A landscape with many valleys, sampled at points; each row gives a point and its height.
From any point a ball rolls to the lowest of the 2 points nearest to it. It stops when none of these is lower. Distance is the straight distance between rows; heights are no part of it.
<338> (h 313): [ 23  41  -8  32 -29  38   9  35 -15   3   9  -6  10  18   9  -7 -22  37
 -22  15   8  -5  13 -17  -1  -8]
<591> (h 601): [ -5  16 -29  22 -58   9 -25   3  32  19  30  18   1   8 -17  -7  16 -13
 -21  36  -5 -12  24   9   1  10]
<61> (h 556): [ 10   2 -44  -8  -2 -21 -15 -33  27  -2 -10  13  -6  13  -8 -21  15   2
 -25  26 -27   0  19  25   0  -2]
<129> (h 512): [  2  30 -11 -17  29 -45  20 -39  12 -18 -23 -18  -8   3 -13   3  -4  23
 -14 -19 -29   5 -11  35 -10 -23]
<737> (h 340): [ 13   2   5 -12  -7  20  21  -6 -11 -10  -2   3  27   6  -8  21 -26  16
  18 -24 -27  31  10 -15  -9   3]
<613> (h 316): [ -8 -18  14   2 -17 -19 -16  32  12  11 -20 -17 -15 -13  39 -22  -2  13
  27  -9  25  -1  22 -44  -1  27]
<841> (h 461): [  6  -1   0  12 -60  50   2  33  -6 -17  22   3 -13   6   1  25  -6   0
  17   2  18  -6  11 -44   4   2]
<769> (h 356): [-13 -17  26  12  28  -3   0   5  -4  -6  -4 -15  -9  -3 -20  31   1 -40
  -6  -9  13   1 -22  23 -14 -28]
<876> (h 503): [ -5 -10  13  26  16   9  22  -5   5  11 -24  48  15  10  -1 -11 -27  -3
  30  18 -21  14  14 -44 -27  14]
<661> (h 446): [  1  19  -6  45 -25  45   8   9   6  18  31  49  17  16  -7 -10 -22   0
  -6  38 -10  -2  11 -36  -1  13]
<89> (h 524): [-10   0   1  23  20 -13  27 -17  13   0 -27  41  10   7   9 -35 -19  10
  31   6 -43   5  10 -23 -13   7]
<284> (h 331): [ 15  13   5   2  33  -2  19 -21 -19   8 -11  -4  12  21   0 -21  -8  -6
 -13   3 -25   6  -4  18 -23  -9]
<859> (h 481): [ 22  -4 -34 -14 -14   0  -4  11  23   4  35 -16  26  29 -11  -1  29  29
  -3   7  36 -12  26  11  -4   5]
<727> (h 124): [-12 -14  12  -4  21 -31 -31  -4  -4  -4  18 -24 -17   6 -26  25  31 -20
  -2  -5 -13  44  15  46 -11 -17]
<316> (h 427): [-14  -9  27 -27  24 -24 -20 -15 -23  18 -23  -5 -40 -23   3  18   5 -29
 -21 -23  -2   8  -4  50   3   5]
<869> (h 540): [ -9  -7  18   9  53 -14  -2 -15  -7  26 -29  27   3 -14  25 -24 -13 -12
  23 -18 -13 -17 -24 -26   7  23]
<565> (h 84): [-14  -1 -28  -1   2  27   1 -15  32 -12   7  12   5  -7  -5  -3   3  -8
   5 -10  -5 -14 -29 -16  20 -12]
<509> (h 283): [ -3   1 -24 -11   6   5  10 -26  14  -9   6  -7  35   5  -4  11 -15  24
  24 -24 -17  13  -3 -28  -2   3]
<931> (h 545): [-15 -13   1  12  51 -27  11 -24   7  15 -18  37   8  -4  23 -34  -7   3
  33   3  -8  -8  -1 -29  -8  12]
<245> (h 369): [ 18 -10  18  14  20 -16 -24  20 -18  12   9 -14   5  -5  -9  -3  14  -5
  -8 -12  30  22  19  29 -20  20]
<800> (h 422): [ 16  31 -25 -14  28  17   2  -8   2  21   4 -16  20  20  26 -27  -3  37
 -23  -5  16 -28 -20   1  16 -11]
<7> (h 287): [-22 -11 -15  19  16  14  -2  15  36  -4   5   6  12  15  -2  -7  12  -6
  25  33  37 -31 -10 -34  14  -3]
<731> (h 208): [ -6  -1 -24   7   3  19   5 -19  38 -10  -1  24  24   6 -11   5 -18  14
  13  -7  -6   4  -2 -24  15  -2]
<623> (h 403): [  6  -3 -18  34 -23  28   5  -6  21   5  21  31  21  21 -15   0   3   0
  21  40  14 -16  29 -51 -16   4]
<227> (h 518): [-17 -20   5  -7  28   0 -11   8  -7  28 -10  26   6  -1  24 -15 -28   6
   2 -25  -7   8 -13 -23  17  42]
<858> (h 358): [-13   4  29  36  23   8 -15  41 -15  10 -12 -13  -8  -7 -18  14 -25  17
   6   0  50   5  -6 -30 -25   2]
<636> (h 370): [ -1  -9   7 -16 -20  -6  -3  23  -4  14   1 -19 -10  -4  29 -21  24  -7
   9   4  40 -21  11 -26  -6   7]
<501> (h 206): [-26 -24 -14  26   7  -6 -16  16  55 -19 -11   1  -4  -4 -12  -8  11  -9
  22  24  12 -24   1 -28   9  -9]
<641> (h 501): [ 15   8  47  24  21  -7  11  -1 -47   8  -9  -2   7 -37  -7  -6  19 -33
  18 -32  32  11   3 -21 -20  -4]
<209> (h 453): [ 17  -7 -14 -36 -40  -7   7 -31   1   1  14   7  12   0  18 -11  20  -2
  -6   8  -4   8  10  18  -3   1]
<680> (h 300): [ -8  -6  25 -19 -41 -24  -7  23  -1 -10 -47 -25 -38 -19   6 -17  15 -22
  -6  28   5 -26  12  17 -17  -1]
<764> (h 279): [  3 -28  13   6  15 -30 -10  -8 -15  -8  43   3  -5   8 -13  16  30 -28
   7  10 -21  55  -3  52   0  15]
<728> (h 363): [-13 -25  20 -38  -2 -14  -6 -25 -12   0  -4  13 -17 -18  -3  23  -4 -11
  -1 -30 -12  24 -18  43  13  20]
<218> (h 543): [ -9  11 -35  -2 -38  15 -21 -32  23  11  11  26   0 -31  30 -18  -2   1
   1  -8 -32  -7  -9 -20  27   8]
<242> (h 97): [ -9  -1  16   5  22  19  21  -4 -35   1   6  -7 -11 -14  30   9   9 -35
  25  -5  17 -17 -28 -52   6  -2]
<583> (h 382): [ -6  18  13   3  38 -12  37 -26 -16   0 -21   8  11   3  12 -12  12   4
  19  -8 -25  -8 -16  -6 -23 -11]
<542> (h 253): [  8  -6   9   2  44 -10   3  -9 -14  -3  18   2  26  23 -10   8  -6  -4
 -17 -10  -8  21 -21  36   0   2]
<332> (h 297): [  2 -11  -2 -47 -11  11   8 -29  -8  -6   0  19   8  -5   7  15 -13 -13
  -2 -24 -18   8 -28  20  21   4]
<429> (h 485): [  7  30  -6 -17  27 -43  15 -18   1 -13 -30 -14   5   3   9 -24  12  27
  -7  -1 -20 -18   3  27  -4 -17]
<903> (h 375): [ -5   7  38  24  22 -39  -5  -5 -10 -15 -36 -27 -25 -16 -27   6  17  -1
  -1 -20  -3   3  15  33 -39 -23]
<237> (h 139): [  3 -28   6  14  54  -2   6 -14  -6  -9  28  12  15   6 -14  26   2 -29
   5 -15 -13  27 -41  33  13   4]
<337> (h 426): [  5  -3   8   7 -40  57  17  34 -14 -15  44   5  16  33 -13  36  -8  21
  13   2  32   5   7 -11   2   2]
<282> (h 350): [-11   7 -23  27  -9  27   1   6  39 -10  21  19  13   5 -10   0  22  15
  32  38  38 -35  12 -60   1  -5]
<225> (h 394): [ 12   5  10  15 -58  45  15  42  -5   1  35  22  12  34 -19  22 -19  26
  -6  13  11  18  18   0  20  16]
<217> (h 295): [-14  16  30  30  38  -2  -3  39 -28  13 -20 -20  -1 -29  17 -11 -20   4
   9  -2  45   5   0 -38 -18   8]
<92> (h 292): [ -2 -32  21  21  28 -13 -18   3  -2  -8  16 -10  -3 -11 -29  31  29 -30
  13 -28  12  28  -2  24 -18 -14]
<74> (h 566): [-23   5 -25  -1 -45  23 -17 -12  21  16   5  32 -17 -20   0  -6 -18 -18
 -23  -2 -41  -1 -17   7  28  21]
<920> (h 384): [ 15   9  -8 -22 -26  28  20 -17 -20 -14   4  -5  17  -5  -8  20 -25   9
  -2 -33 -21  24 -18   5  13  -2]
<523> (h 490): [-16  -3  -1  -6  22 -48  21 -42   6 -22  -9  -3 -31  15 -12   5  26 -14
  -6  12 -38  20  24  39 -28 -39]
<6> (h 477): [ -4  -3   1  24  -7  30  15  18 -10  12  -2  33  11   8  12 -12 -38  -2
  13  26  -2  11  11 -49  -4  14]
<451> (h 429): [ -1   7  33 -28  25 -15   0   0 -34  13 -36 -19 -28 -17  15   0   5 -15
 -29   1  -2 -21 -25  33  -9 -10]
<419> (h 357): [ 29 -12  13  -8   6 -48   3 -30 -26  -1  29   6  15  10 -19   9  30  -8
   0  -7 -21  44   6  44 -17   5]
<72> (h 435): [-15   1  26   3  17 -39   8 -35 -11 -15 -23 -12 -25 -17 -24  19  32 -10
   1 -20 -17  17   6  47 -31 -39]
<976> (h 410): [ 29  52 -26  -7 -39   7   0  -7  18 -19  18 -34   9   8 -17   8   2  44
 -17   2  -6 -16  28  -7   7 -17]
<211> (h 448): [  3 -38  -1 -10 -28   9  -9  30   9  25  11  24   9  14  12 -11   1  -5
  11   7  19   8   7  -3  11  38]
<173> (h 517): [ -1  44 -31 -14 -49  -5 -23 -31  12   5   2   9  -3 -34  24 -23  18   2
 -14   5 -27 -18   3   5  18  -3]
<695> (h 305): [-11  12  31   1  29 -45  -3  12   0 -15 -46 -28 -22 -28 -15  -9   7  18
   8 -25   0  -8  -1  17 -12 -15]
<526> (h 246): [ 10  19   0   6  -3  30  16  21 -21  -5   1 -17  16  20   4  16 -36  44
   9  10  16   7   0 -28  -8 -11]
<358> (h 365): [-14 -22  14 -19 -31 -27 -24  22  10   1 -29 -20 -29  -5  -2 -18   9 -13
  -2  20   5   4  39  25 -27  12]
<923> (h 288): [ 16 -12  22  22  29 -18 -43  32 -22  -3  19 -18 -14   4 -26   9  17 -22
  -9   7   6  44  21  56 -15   3]
<381> (h 385): [ 17  27 -22  -4  46   5  10 -13  -6   3  -6 -11  28  19   4 -29 -12  13
 -35   9  -9 -13 -23  19   9 -12]
<651> (h 366): [ 14  68 -25  27 -38   5  -1  12   2   3  26 -12  17  -2   4  -8  -8  41
 -12   5 -16 -10  24 -17   3 -11]
<291> (h 464): [  1 -10  30  14  26  -5   8  -2 -19   9  -3  10  14 -11  -5  -3   2 -14
  20 -25  17  16  -1 -17 -18   8]
<263> (h 489): [  4  14 -32 -51 -43   4 -17 -33   7   8  10  -2 -13 -16  38 -24  20  10
 -14  10   3 -19   6   4  18   2]
<736> (h 474): [  7 -29  -8 -27  -8   3 -12  14  -6  34  18  36  13   5  40 -27   0  11
   0   3  14  -5  -8   1  26  57]
<164> (h 631): [ 17  -8  -7  -5 -14  10   3   1  15 -25  20 -13   7  19 -56  45 -10   0
 -15  -1 -12  16  -8  35   7 -19]
<11> (h 424): [ -1 -17  24   5   2   1 -16  25 -10   3   8  -1   9 -20 -14   2  -2 -15
  13 -22  35   9  12  -6 -15  18]
<614> (h 212): [-17  -1  18  22  30  -3  14  16 -34  13 -10  -3   1 -27  37  -8 -10 -16
  35   6  35 -16 -11 -57 -11   9]
<188> (h 416): [ 10 -35   7  -9 -29  -6 -15  32   9  11  -3  -2  -9  13  -6 -12   3  -8
  -2  16   7   5  26   9 -11  26]
<377> (h 281): [-16  -6  16 -14  -3  18  20  41 -20  -8 -17 -37 -26 -23   5  17   3 -27
   0 -17  22 -26 -23 -35   9 -10]
<795> (h 360): [ 19  23  -4   8 -38  40  13  42 -21  12  26   9  11  26   3  11 -30  41
 -26   4   4  21   5  11  23  10]
<435> (h 205): [-18   5  23 -15   4 -31  -1  32  -2 -23 -51 -34 -24 -16   3 -14  11   3
  -2  14  12 -29  -5   5  -5 -15]
<739> (h 640): [  3  -2 -23  -9 -31  10 -20   4  32 -17  10 -32  -4  16 -45  30   4  19
  -8 -10   9  -1  12  14  13 -14]
<666> (h 187): [-26  -4  27  -4   5  14  32  -4 -11 -18 -15 -16 -18 -29   7  18   5 -45
  17 -16  16 -32 -40 -40  12 -13]
<635> (h 161): [ -5   2   7  16  -3  17  15  20 -21 -13 -11 -15   7  -6  36  12 -44  35
  26 -14  15   8  -5 -34  -1  -7]
<149> (h 590): [-14   8 -24  14 -16   9 -14 -12  25  -2  -6  18 -15 -13 -22   0 -24 -14
 -36   3 -53   5 -11  39  24  -3]
<464> (h 445): [ 33  29 -21  -9 -15  10  10   4   7 -13  25 -32  26  33 -13  12   5  34
 -10   9  18 -13  26  -4  -6 -12]
<918> (h 389): [  7  16  18 -33  10  13   0   9 -42  18 -27 -15 -23   5  34  -7   1 -17
 -36  12  -3 -41 -26  22  16  -5]
<805> (h 252): [ -7  -8   8  11 -20   7  -6  37 -11  -1  -1 -24 -12  -4  32  14 -21  24
  30  -4  47   1  16 -48  -9   9]
<679> (h 527): [  3  -7 -23   6  16 -39  -7 -25  23 -16  -2   1 -17  19 -21   2  23  -8
 -10  38 -36   6  27  23 -10 -27]
<646> (h 454): [ 13  15 -22 -34  21 -13  -3 -23   9   6 -19 -25   5   0  24 -24   7  40
  -5 -19   6 -25  -9  10  11  -5]
<799> (h 612): [  0 -13 -25   1  -4   4  -3 -12  25 -21   9   6  -5  14 -39  24 -16 -10
 -22   7 -39  17  -1  28   9 -13]
<320> (h 57): [-26  -5   6   7   2 -11   0  26  30 -20 -36 -10 -10 -15  -1 -12   6   8
   5  24  11 -35   4 -15   6 -12]
<566> (h 411): [ 34   4  -5 -31  -2 -33  25 -37 -22   4  21   5  27   6   6  -5  17  -3
  -1  -4 -23  16   9  20 -17  -1]
<510> (h 263): [-17 -30  15   8  43  -1  15 -24  -7 -14  10  13 -12  -5 -14  31   4 -39
 -11 -25 -16   8 -40  26   0 -18]
<29> (h 580): [  1   4 -33  13 -26  -4 -26  -8  36  11  10   7  -5  -2  12 -28  16   1
 -31  32  -9 -11  12  19   6  -1]
<895> (h 220): [  1 -17 -25 -36   9  22   0 -35  15   2  10  24  -4  -9   3  14  -3 -15
   0 -21  -4 -11 -32  -4  40   2]
<400> (h 498): [  3 -36  -7 -16  17   9 -20  -8   9  30   2  39  -3   2  30 -21 -17  -3
  -2  -6  -8  -4 -22 -10  34  37]
<166> (h 622): [  9  -1 -33   2 -51  10 -26  -5  34  -7  33  -6   1  13 -40  16  16  -3
 -22  12  -2  -9  21  19  10  -6]
<266> (h 346): [ -3  12  14 -21 -12  23  14  21 -33   4 -17 -21 -25  -8  30  -1  -9 -18
 -25  -4  11 -22 -26 -12  23 -11]

Where does a ball stop that starts at each point below?
<129>: <284>
<164>: <727>
<451>: <242>
<263>: <727>
<591>: <320>
<869>: <320>
<876>: <320>

Call two points neighbours if one is among the 2 nearest of the other. Go from one point of each pair to the other, from neighbour to neighbour, staying as low as possible. Name the highest point that can't be avoided.
<565> / <727>: <451>
<242> / <727>: <11>
<284> / <727>: <769>
